Each row is a point on a tangle of strands that fork and nearly touch. The rows are in no order.
Points whose rows are less than 94.8 apart are linked; no others are. Some points are linked to none.
<512>: 5 49 15 16 -4 2 13 -10 -39 -1 -36 15 -18 10 -13 -14 -12 42 -9 -45 -16 -36 -53 5 -12 28
<396>: 37 29 -34 27 -20 2 -20 20 -17 36 -40 19 14 -18 -20 33 -12 -2 36 6 -8 -18 -5 -22 -21 3
<728>: -6 -20 -20 22 -8 -21 12 -14 1 28 -26 19 15 -6 30 -29 -2 22 8 -16 28 -26 -63 -26 16 -21
<591>: -9 17 -15 23 18 1 32 -13 -20 31 -10 11 -15 -3 -24 -11 -19 28 -14 2 21 -35 -42 -2 -28 -38
<664>: -30 -21 -35 -11 1 3 -18 15 28 -44 49 7 23 4 17 17 33 -12 -1 8 -3 -25 14 9 7 9
<381>: 17 9 16 27 -18 -2 -12 12 -13 35 -34 -18 22 3 33 16 12 5 24 18 -14 2 -32 -14 -31 24
<196>: -21 -19 -17 3 -11 -17 35 -8 2 10 2 6 4 0 -1 -21 -12 -19 -13 -13 20 6 19 -19 8 -26
<366>: 0 2 12 17 28 -15 34 -44 -40 57 -2 2 -16 5 -32 -8 -24 33 -21 -6 28 -37 -49 11 -4 -15
<757>: 3 -23 11 8 21 -14 44 -41 -6 74 -13 -20 -4 -9 -16 6 -4 10 -35 12 3 17 26 8 -10 -4
<941>: 3 3 30 2 6 -10 10 10 -7 -24 -1 -16 -34 -21 -9 -23 -8 -14 -9 11 39 -8 -2 -3 -7 -12
<288>: 15 13 -14 13 -23 -5 -11 0 -28 -13 -34 -14 27 -25 4 25 -21 -8 14 -16 18 39 35 23 13 -15
<670>: -12 -5 40 -10 40 -17 25 -40 -48 36 20 -26 -2 11 7 -5 -2 -3 0 -3 21 35 9 7 3 8
<884>: 2 23 58 6 6 -12 14 -18 -41 -24 -1 -32 -17 -29 -11 -25 17 9 -17 -1 18 -3 -9 -3 20 -8
<817>: 9 32 33 20 13 4 -18 2 -64 -1 -16 -5 -7 -7 36 9 17 5 13 22 8 31 -12 -36 -14 4
<320>: 14 21 -23 11 -30 14 -8 25 28 -29 -20 -16 26 -18 0 19 -19 -6 -1 -17 7 25 34 18 11 3
<107>: 12 21 -19 -9 -36 20 -24 -1 21 -38 3 27 25 24 -22 26 14 36 27 17 -15 25 16 25 17 -30
<837>: -19 -8 -2 -7 2 4 -1 -17 -2 5 33 18 -3 -16 11 -30 4 -10 42 28 3 17 15 1 11 -55
<143>: -19 -30 -5 -16 -5 3 20 -53 12 42 39 -24 -19 27 -15 -13 -13 -1 2 8 10 22 19 29 16 -47
<652>: -4 28 -12 36 6 -25 -12 36 -16 -23 -26 -3 -9 -5 -4 8 29 -15 6 6 5 -20 18 -6 -7 30
<172>: -29 -10 -23 -19 7 -16 -31 1 36 -31 36 37 -5 24 -40 3 4 15 24 22 -12 -10 -6 39 21 -27
<362>: -22 -33 -44 -28 -22 -5 17 -28 9 17 25 17 3 27 -23 -21 -1 0 24 -13 -7 20 20 25 38 -49
<424>: -28 19 11 1 19 -5 -43 13 -7 -46 12 35 -13 23 2 28 -1 -19 -6 9 -35 15 24 41 8 31
<762>: 4 2 -33 5 16 11 -5 35 27 6 -13 10 25 -31 -6 -2 30 -11 22 16 -9 -10 9 -18 -1 0
<525>: 34 4 -31 -19 -18 25 -39 19 31 -32 27 33 26 -1 -13 28 8 8 26 -2 -21 11 42 3 21 4
<222>: -3 27 17 22 6 -17 6 6 -23 -10 -41 -2 -3 20 3 -9 6 12 -17 -33 3 -13 -33 -28 -21 21
<330>: -39 3 -11 -11 1 0 -30 2 18 -49 44 31 14 10 -10 33 11 -21 0 21 -17 -14 9 36 11 9
<919>: -11 3 36 -11 -26 -18 13 -24 -21 -30 1 -8 18 -24 16 -21 5 5 -6 -38 -20 6 -25 -11 -15 9
<224>: -2 -33 9 4 -22 -22 -26 4 24 -17 13 -15 -20 -28 42 -42 -16 -5 10 -15 2 -25 -38 -24 -3 -6
<459>: -16 -32 -13 -32 -5 -11 3 -14 14 -5 -5 30 16 19 -22 -14 13 -11 18 -14 -12 22 22 45 25 -21
<502>: -3 -29 21 -42 13 24 40 -13 17 -5 14 -18 4 2 16 -42 24 25 -15 -11 6 15 -9 4 3 -21
<73>: 13 6 -8 32 9 -2 -52 39 9 -22 -18 1 5 3 28 51 -11 -15 -10 15 -22 -10 31 7 14 58
<400>: 9 6 -8 -4 -7 15 -4 -13 -3 10 22 24 30 -25 4 1 -19 -1 41 15 6 36 32 -16 18 -43
<32>: 19 13 57 -23 -6 13 -25 -15 -6 -34 -4 18 -4 24 39 -18 -8 19 14 -13 -28 30 -10 -8 -17 8
<552>: 25 -9 -30 16 -29 1 -29 40 33 -26 -27 -3 27 -18 8 46 -9 -9 -13 5 2 -13 16 6 9 40
<713>: -7 17 -3 17 43 4 -53 21 15 -38 6 16 -1 20 15 36 -20 -17 -18 8 -8 1 37 6 12 33
<262>: 2 6 29 6 37 -22 22 -46 -43 32 15 -12 14 -17 -15 -22 -20 43 -3 -21 25 -22 -71 -19 26 4
<123>: 10 -24 0 2 -38 -1 -7 0 23 -33 -7 6 9 -8 30 -10 18 -8 4 16 27 2 -4 -16 23 -19
<847>: -15 -13 -54 -18 -27 2 16 14 28 -9 25 29 7 -12 -12 -3 -20 -22 -6 -12 -9 0 29 -23 21 -18
<130>: 19 48 -39 50 -5 21 -18 -14 -22 27 -26 16 22 3 -23 27 -18 18 22 8 1 -26 -22 11 -22 -34
<180>: 15 -13 -6 10 -40 3 -7 4 -17 48 -18 -19 47 -17 26 35 3 -14 29 26 1 12 -26 -21 -9 6
<55>: 11 -3 -52 -29 -30 28 -19 21 32 -15 39 21 24 -21 -10 13 -12 -11 16 -24 -11 13 22 -11 22 -7
<327>: 0 1 12 -4 9 10 -13 19 19 -29 4 -5 0 -6 27 -3 4 -3 -3 2 -12 -2 -9 -16 -48 12
<698>: -12 -36 22 -39 11 3 4 -36 23 20 23 -15 -38 36 -21 -30 -16 10 6 -7 3 13 2 40 -4 -28
<6>: -3 -22 -34 22 -20 -10 -11 1 10 38 -13 8 17 -26 36 -13 -2 -10 16 15 6 -4 -47 -40 23 -33
<164>: 3 12 8 -5 19 6 11 -27 -25 6 -2 27 19 12 10 4 -31 8 23 10 18 55 44 9 23 -26
<321>: -15 19 29 -45 13 16 8 0 -1 -59 54 7 -34 10 4 -7 -1 41 -10 -6 -25 -19 6 22 -10 28
<102>: -15 -10 23 -36 23 2 -14 -7 33 -22 18 19 -21 33 -25 -24 -11 23 7 9 -9 7 -16 50 2 -25
<303>: -2 -28 21 -3 15 -19 38 -15 27 37 -10 3 -28 -9 -22 -25 -3 -5 -31 4 -17 1 37 17 -4 3
<42>: 2 37 10 16 35 14 10 -9 -36 17 -37 12 -22 31 -37 -11 16 25 -29 -39 -28 -25 -49 28 -4 19
<279>: 66 5 -29 16 -40 10 -19 27 2 44 -7 -15 30 -30 -11 31 -10 2 33 0 -20 -7 20 -36 -7 3
<82>: 14 33 8 47 -3 -1 -12 10 -57 21 -48 -15 0 -2 33 20 23 27 15 14 2 10 -24 -12 -14 12
<500>: 8 -17 35 -8 -7 -1 17 -49 27 27 16 -30 -37 15 -18 -3 21 3 -44 -3 -14 8 25 9 -20 20
<753>: -19 -1 -19 -11 48 10 -12 17 0 -30 23 -6 -11 15 -6 43 -16 -8 -47 3 7 -13 52 31 10 23
<916>: 3 -1 -33 -7 40 24 30 30 32 28 -23 -6 21 -6 -22 -13 17 5 -4 1 12 -1 8 -11 3 -10
<228>: -6 -3 33 -12 2 -3 17 -28 0 -14 6 -28 -26 39 -17 -8 8 -2 -43 -21 -11 18 16 26 -13 9
<183>: 10 13 -20 -12 27 20 26 11 10 23 -10 -11 19 -6 -28 -3 0 -10 3 -9 9 30 52 1 17 -10
<813>: -3 -15 -12 6 15 -14 39 -14 -25 67 -17 -12 -5 -38 -29 7 -17 -4 -8 13 20 6 17 12 10 -22
<605>: 1 3 33 -29 18 3 1 25 -4 -37 13 -5 -35 -38 -6 -17 7 -8 -17 2 25 -28 -24 -11 -1 28
<45>: 24 -24 29 3 -39 -7 -23 17 11 -11 19 -24 -4 18 39 19 15 -12 23 26 -32 -21 6 -2 -26 42
<875>: -12 24 43 -14 11 13 24 3 6 -41 28 -20 -28 9 -5 -13 10 14 -41 -9 -21 1 9 15 6 31
<309>: 54 7 -24 1 -30 17 -38 34 2 6 12 -9 16 -4 -9 50 -3 -22 24 7 -26 2 38 -35 -9 32
<29>: -5 23 9 3 43 -2 21 15 -12 33 -36 1 -23 11 -41 -7 24 -1 -25 -5 -13 -14 -21 13 -10 29
<601>: 2 43 -3 39 -7 10 -6 -25 -25 10 -10 26 -3 15 -12 0 -7 12 7 1 21 -47 -55 14 -25 -22
<506>: -5 -10 5 -11 34 11 40 4 -5 33 -16 -22 14 -20 1 -24 30 18 -12 4 26 2 -26 0 2 -11
<455>: -23 2 -9 2 1 -18 41 -11 -14 26 -12 -18 11 23 -23 -3 1 -20 -19 -25 24 -3 0 -26 -14 -1
<126>: 8 -3 -2 -12 -48 15 -6 -6 14 -37 0 24 -1 16 20 7 0 16 22 26 12 18 8 8 3 -30
<3>: -19 -11 -19 -15 29 3 7 20 28 -14 27 5 -18 0 -16 13 -44 -23 -29 5 1 -7 37 14 -12 4
<850>: -1 8 31 -14 31 0 13 7 -7 42 -13 -17 -54 18 -36 3 20 -17 -40 -8 -2 -3 -7 -4 -5 64
<177>: -10 -7 30 23 16 -28 -2 -28 -13 17 4 -12 28 -11 24 -24 -14 8 8 -13 34 -1 -55 -33 15 -8
<104>: -27 -31 -16 -42 -16 22 37 4 38 -20 29 10 -15 23 11 -25 18 14 -11 -2 5 1 2 22 20 -9
<896>: -12 -8 7 -4 39 -14 -2 26 -17 -27 -22 -1 -18 -1 -2 2 16 -5 -35 -20 -32 4 21 28 -15 36
<138>: 16 -32 -26 5 -53 0 -22 -1 8 44 -11 -9 34 -31 31 20 -23 -24 24 16 12 15 -23 -31 23 -17
<612>: 38 -1 21 11 -33 3 -21 23 -19 3 -22 -25 -9 15 40 25 11 -6 21 30 -17 8 12 -14 -30 26
<65>: -18 -8 4 -11 12 0 14 18 17 -34 39 -29 -22 -25 6 -23 11 8 -22 -11 7 -48 -20 -19 -1 24
<790>: -1 0 -2 -7 34 -8 10 -6 -48 4 -18 6 18 -9 -13 -7 39 -15 3 -4 -14 27 19 -7 -14 -17
<917>: 3 19 10 -3 19 19 20 -13 -8 11 -6 -8 -13 26 -19 2 -15 -7 -7 10 6 47 54 16 10 -19
<559>: -19 40 -43 33 15 8 2 28 13 5 -13 17 -4 6 -36 21 -19 -3 -7 0 0 -45 -23 11 -31 13
<75>: -40 -21 -7 -28 -14 -2 20 6 18 -30 51 4 -18 -3 8 -20 26 -12 -3 1 1 -23 0 7 10 8
<40>: 4 -45 -15 5 -36 -14 -32 13 43 -2 17 0 -8 0 44 -2 -25 -28 14 15 -20 -18 -15 -23 -15 0
<589>: 22 -38 -29 -5 -42 8 -45 22 49 0 33 7 1 -15 21 25 -28 -22 36 26 -25 -12 25 7 12 4
<346>: -18 -24 18 -7 -2 -15 -2 -23 10 2 17 -14 -6 -17 38 -49 -27 -5 0 -25 17 1 -40 -23 13 -31
<215>: -5 -2 -4 4 -16 -23 7 5 -4 -7 -29 12 2 4 3 -15 -2 1 -2 -33 25 -35 -53 -32 -19 14
<121>: 1 17 -3 21 35 -13 0 17 -24 9 -27 -8 2 -27 -14 -9 32 -6 21 11 -2 -4 10 -3 -20 -10
<910>: -15 18 21 8 6 -14 27 -13 -33 -12 -15 -26 -6 35 -4 -9 10 -9 -37 -34 2 20 3 -16 -11 16
<549>: 37 -24 -2 18 -44 -4 -29 17 42 -23 -23 9 19 -7 9 19 0 -23 -2 25 5 -6 12 -10 28 18
<23>: 7 24 45 -7 -7 19 -27 -18 -31 -20 3 -3 2 21 36 3 6 -5 13 13 7 40 -14 -24 -19 -6

A fork is a point with three links. Follow the links from the first point to the second and name the forks in between, in order.
<366>, <288> => <177> <728> <222> <910> <552>
<130>, <180> => <177> <728>
<506>, <813> => <75> <330> <713> <552> <910> <228>
<107>, <23> => <910> <222> <728> <381>
<228>, <459> => <910> <552> <713> <330>
<400>, <3> => <916> <75> <330> <713>
<605>, <346> => <75> <330> <713> <552> <910> <222> <728> <177>
<29>, <102> => <222> <910> <552> <713> <330>

Follow the links from the first point to the second, and from the first to the third. Name the last point that the two ways share.
<82>, <424>, <346> => <728>
<180>, <104>, <288> => <552>
<525>, <121>, <605> => <75>
<817>, <288>, <29> => <222>
<138>, <309>, <424> => <728>
<500>, <121>, <32> => <910>
<753>, <82>, <813> => <910>
